Each row is a point on a landscape with many valleys, with its height.
From any point a ball rolls to the lowest of the 4 points nearest to it. It stops when none of these is lower. Distance is the straight distance between rows; heights are no part of it.
z_738 (h 2.48): [101 107 128 117 102 116 103  55  60  94 143 135 162 130  84 160 166 162
 110]
z_20 (h 3.16): [127 113 149 113 143 180 123 133 153 151 107 134 127 106 132 119 135 136
 102]
z_590 (h 1.99): [190 166 126 166 114 116 126 185 115 156 137 108 134 144 114 159 108 117
 140]
z_747 (h 1.92): [110  96 118 160 126 125  94 147 196 128 142 142 116 152 238  75 132  82
  98]
z_430 (h 0.89): [126 178 114 158 126 128 145 147 180 132 116 151 142 161 236  91 137 107
  95]
z_370 (h 7.87): [149 104 138 129 129 155 127 150 122 147 128 130 123  99  88 146 135 138
 134]
z_435 (h 7.20): [150 114 134 132 130 108 143 155 108 111 137 107 107 103  69 153 107 113
 173]
z_291 (h 2.32): [ 96 105 112 126 108  94 101  51  44  84 149 126 146 140  75 158 152 148
 131]
z_141 (h 7.34): [136 106 134 124 122 123 133 137  96 118 148 124 118  96  73 159 124 133
 164]
z_716 (h 6.52): [155 138 139 118 134  87 154 166 118  97 129  85 103 128  72 151  81  98
 177]
z_212 (h 2.83): [113 101 128 114 110 123 117  99  74 108 143 137 131  93  73 157 151 151
 154]
z_864 (h 4.84): [136 119 142 115 136  98 148 140 104 103 141 104 104 105  63 150  97 113
 189]
z_351 (h 2.49): [ 81  85 156  96 144 142  76 104 187 140 128 141 128 115 180  76 124 141
 114]
z_783 (h 2.07): [100  99 154 106 151 169 103 116 177 147 110 144 127 113 158  95 133 139
 105]
z_432 (h 2.00): [ 90 130  85  90 132  69 137  43  51  68 143 111 121 162  80 148 111 121
 164]
z_352 (h 1.79): [ 98 125 110  84 131  82 164  91  91  73 142 109 107 123  63 146 105 123
 189]
z_685 (h 1.91): [ 97 123 100  98 123  73 141  72  61  76 144 118 124 127  71 156 116 129
 187]
z_505 (h 2.90): [ 97  88 138 125 150 145  94 127 193 146 118 137 115 132 194  68 128 108
 104]
z_990 (h 5.56): [180 144 140 150 128  94 134 180 112 118 133  93 111 134  81 161  89  98
 163]
z_443 (h 0.62): [148 169 118 155 136 153 137 146 171 146 104 142 134 161 206 101 133 116
  84]
z_14 (h 1.58): [116 152 121  63 148  83 215 126 114  91 120  85 100 145  33 134 100 103
 172]
z_869 (h 1.39): [130 120 134 132 152 172 121 139 176 156  97 133 129 131 172  94 130 122
 100]
z_226 (h 2.33): [ 88 106 160  87 148 162  95  99 168 145 109 147 135 111 146  97 138 160
 102]
z_296 (h 1.68): [104 135 110  68 141  77 189 111 103  73 131 103 101 132  48 137  93 112
 182]
z_939 (h 2.85): [ 99  72 126 144 127 124  74 135 201 137 153 141 119 134 220  62 123 100
 103]
z_16 (h 1.47): [176 155 122 163 123 160 136 167 135 171 113 123 136 143 146 134 126 127
 101]
z_272 (h 5.40): [161 113 138 136 132 168 127 153 127 157 118 126 128 108 110 139 133 135
 113]
z_334 (h 3.91): [115 100 147 107 120 150 115 103 103 138 129 145 142  96  85 156 152 165
 122]
z_139 (h 3.04): [100 103 151  99 122 147 110  86 115 130 123 144 148 104  96 148 158 172
 110]
z_955 (h 2.75): [ 85  80 146 110 143 135  74 118 199 140 138 141 126 120 191  62 121 124
 110]
z_271 (h 2.09): [ 96 123  87 113 130  68 114  35  30  72 149 107 132 170  77 152 120 123
 146]
z_396 (h 1.18): [147 106 140 135 124 135 126 152 111 134 140 120 117  95  76 154 127 130
 156]
z_664 (h 0.80): [161 194 113 171 113 147 153 160 148 162 110 137 146 155 189 123 132 130
  93]
z_708 (h 0.78): [111 101 133 113 114 136 117 105  88 121 139 136 133  96  74 158 148 156
 143]
z_464 (h 3.17): [120 117 126 107 127  97 145 122  93  88 138 107 104 106  64 153 106 120
 189]
z_53 (h 2.61): [100 113 138 110 105 128 103  55  81 108 128 140 161 116  87 156 170 167
 103]
z_551 (h 0.81): [155 152 120 154 138 168 138 150 162 158  99 132 131 152 185 105 132 116
  88]
z_368 (h 1.31): [122 106 147 113 137 174 121 122 134 151 118 140 133  98 100 131 146 151
 111]
z_258 (h 2.16): [153 125 137 142 146 178 133 151 148 164 108 122 132 120 135 122 138 133
  97]
z_305 (h 1.09): [125 126 127 148 144 148 116 144 188 135 111 138 126 144 220  81 126 100
  95]
z_388 (h 3.23): [181 142 131 158 124 151 133 174 124 161 126 118 131 126 123 149 127 122
 118]
z_791 (h 2.18): [ 96 110 116 113 108  95 117  75  57  92 153 129 136 112  73 165 143 151
 160]
z_872 (h 0.88): [150 132 132 143 147 179 129 151 156 164 102 131 130 137 157 113 131 121
  93]
z_793 (h 6.21): [179 131 135 157 124 121 134 177 116 136 136  99 120 123  95 156 111 111
 151]
z_748 (h 1.44): [115 205 119 154 109 106 165 153 177 127 127 171 144 154 250  93 143 128
 102]
z_612 (h 0.90): [178 197 111 169 108 127 145 175 133 180 131 139 149 160 159 140 134 148
 111]
z_461 (h 2.02): [132 229 112 154 113 113 172 165 159 144 127 170 139 153 219  93 149 154
 106]
z_768 (h 1.36): [114 136 113 164 123 121 118 149 185 123 129 149 123 154 250  84 131  86
 101]
z_299 (h 1.07): [183 176 119 168 109 124 136 175 125 171 129 122 139 150 142 153 122 130
 119]

Where does a ball stop that starts at each point below?
z_352 => z_14
z_16 => z_443
z_783 => z_443
z_990 => z_443
z_258 => z_443
z_291 => z_14

Call two points neighbours if one is among the 4 nearest of the other. Go from one point of each pair to the other, from neighbour to neighbour, staying as low as possible. Name the highest point that can't be avoided.
z_708 / z_443 => z_139
z_443 / z_368 => z_226
z_443 / z_396 => z_793
